A landscape with many peaks, sampled at points; each row gives a point and its height.
A climber steps from a point to the highest of its 3 nearest points, and stops where none of them is higher. Distance is the straight distance between rows; heights are no part of it.
j499: [ 6 -1  3 25 -8  8 -6 -7]  h=6.93
j476: [ 10   7  11  13  -2  16  -2 -25]  h=7.97
j97: [ -9  -2   0  -9   2 -13   5  23]  h=8.43
j87: [ 18  -2 -27  14  -6   6 -10 -25]  h=4.06
j682: [  2   5 -10 -22  11 -23   3  23]  h=8.71
j846: [ -1   7   1 -25  12 -13   4  18]  h=5.41
j198: [ -1  -6 -11   8   0 -18   3  16]  h=6.29
j162: [ -7   6   7 -19   7  -7   8  10]  h=5.99
j908: [ 18  -9 -36  19 -11   8 -17 -21]  h=8.90
j32: [ 16  -2 -27   8  -1  -7  -3 -19]  h=4.68
j526: [ -1  -5   2  28 -10   4  -5   4]  h=6.33
j952: [  3  11  10  -4   5   5   8 -19]  h=8.32
j790: [-21 -12   6 -16  -3 -11   2  33]  h=2.83
j365: [ -8  -3   1   0  -1 -11   4  15]  h=7.42
j17: [ 17  -8 -22  28 -11   4 -13  -9]  h=4.49
j539: [  5   2 -18 -11   8 -27   2  24]  h=6.69
j847: [-21  -5  27 -14  -3  15   2   0]  h=8.44
j65: [-18  -8   9 -25  -1  -6   1  25]  h=3.22
j319: [-15   2  18  -8   2   9   6  -4]  h=7.26
j647: [-4  2  7  7  0  5  6 -4]  h=8.30
j269: [-10   0  12 -39   5  -2  -3  22]  h=2.34
j898: [  3  15   3 -17  12  -4  10 -10]  h=6.08
j532: [-26 -21   8  -1  -9  -6   1  30]  h=4.02
j565: [ -9   6  18   2   0  12   6 -15]  h=8.16
j243: [ 16   4 -18   5   2   2  -1 -29]  h=3.49
j699: [ -8   7  13 -47  10  -4  -8  20]  h=1.30
j150: [-6 -1 11 19 -6  8 -3 -2]  h=6.82
j832: [  9   6  -3   4   4   0   5 -16]  h=8.11
j507: [-15 -12   0   9  -8 -13   3  24]  h=5.27
j825: [-18 -14  20 -39  -2   4  -3  18]  h=2.99
j716: [ -4   7  21  11  -2  19   1 -15]  h=7.52
j197: [ -9  -8   5  20 -11  -1   0  13]  h=5.80
j828: [  9  -6  -9  29 -12   3  -8  -1]  h=6.10
j736: [ -6  10  14 -11   7   5   7  -5]  h=6.75
j135: [ 12   7 -10  -2   7  -9   7 -17]  h=7.62
j495: [ -5  -5 -12  -8   4 -25   1  32]  h=6.17
j143: [  3  19   3 -29  17  -5   6  -1]  h=5.50
j928: [ 5  2  6 23 -5 14 -5 -9]  h=7.15
j941: [-22  -7  16 -12  -3   3   3  13]  h=5.68
j916: [-26 -16  26 -24  -5  12   1   9]  h=5.67
j970: [-15   7  15 -25   5   3   6   7]  h=5.49
j754: [ 13   3 -16   6   3  -8   5 -15]  h=6.88
j864: [  3   4  -6  -1   6 -10   7  -1]  h=6.21
j225: [11 -2 -9 17 -2 -1 -2 -9]  h=6.68
j741: [-17  -4  21 -28   4   4   4   9]  h=8.28
j76: [ -1   6  -2 -16   8 -15   6  15]  h=6.87
j529: [-23 -24  21 -27  -6   7  -2  23]  h=4.09
j463: [ 12  -4 -19  19  -6  -1  -5 -14]  h=5.66
j725: [-20 -12  11  -4  -3  -2   3  19]  h=8.76
j669: [-24  -7  22  -8  -6   9   3   8]  h=6.66
j649: [ 16  -5 -22  22  -8   8 -12 -20]  h=4.50
j549: [  5  -5 -16  17  -5 -13   1   1]  h=8.33
j762: [ 11  13 -10 -14  13 -10   9  -4]  h=6.44
j245: [ -6  11  10 -30  10   1   7   5]  h=4.66
j919: [ 13  11  -6  -3   7   0   7 -26]  h=7.82
j100: [-11   1   6 -25   6  -9   1  20]  h=4.28
j353: [  0  11   4 -20  12  -6   9   1]  h=5.87
j167: [ 12  -1  -2  23  -5  19 -10 -18]  h=6.70
j489: [ 19   3 -16  16  -3  13  -8 -30]  h=3.02
j285: [ 12   2 -25   1   3 -17   5  -8]  h=5.82
j875: [-17   2  11 -14   5   1   5  11]  h=5.26
j133: [-14   0  20   7  -3  11   3  -1]  h=7.63
j854: [  1  12   4 -45  12 -10  -6  20]  h=0.16
j91: [ 11   7 -15  -6   9 -14   7  -7]  h=6.99
j724: [ 3 -2 -9 14 -1 -9  2 -1]  h=7.45
j38: [ -2   7  11   3   2   8   6 -12]  h=8.66
j555: [  3   6  14  19  -6  19  -5 -13]  h=7.39
j255: [  9  -7   2  35 -12  15 -12  -1]  h=6.23
j420: [ 20 -11 -21  32 -13  13 -18 -11]  h=5.59
j994: [ 12  -1  -7  23  -4   8  -6 -19]  h=6.09
j653: [ 12   2  12  29  -8  25 -12 -10]  h=7.16
j893: [  1  12   2 -26  15 -10   5   8]  h=5.22
j845: [  6   6 -15  -3   7 -17   6   3]  h=6.48
j934: [  9   7   3  10   0   9   0 -21]  h=8.68
j792: [  8   0 -21  -4   6 -27   3  13]  h=6.28
j321: [-13  -3   9   7  -3  -2   2   9]  h=6.67
j751: [ 21  -6 -11  34 -11  19 -16 -12]  h=8.67
j282: [-5 -4 -2 13 -4 -8  4  8]  h=6.86
j830: [ 20  -9  -9  39 -13  24 -17  -2]  h=5.60
j424: [ 10  12   1   2   4   6   6 -29]  h=8.12
j601: [ 16  -6 -15  26  -8  13 -14 -13]  h=6.00

Where does a climber stop that starts at each point below?
j321 => j97
j529 => j847
j653 => j934
j792 => j682
j846 => j682
j133 => j38
j17 => j751
j197 => j549
j225 => j549
j649 => j751
j526 => j934
j100 => j682
j245 => j682

Call two points neighbours if one is among the 3 nearest of the other. Go from one point of each pair to the other, from neighbour to neighbour, staying as high as possible. Name the lowest point that can't be avoided.
j908 / j549 => j649
j725 / j549 => j321
j847 / j751 => j601
j847 / j38 => j319
j682 / j549 => j282
j97 / j682 => j76
j934 / j38 => j424
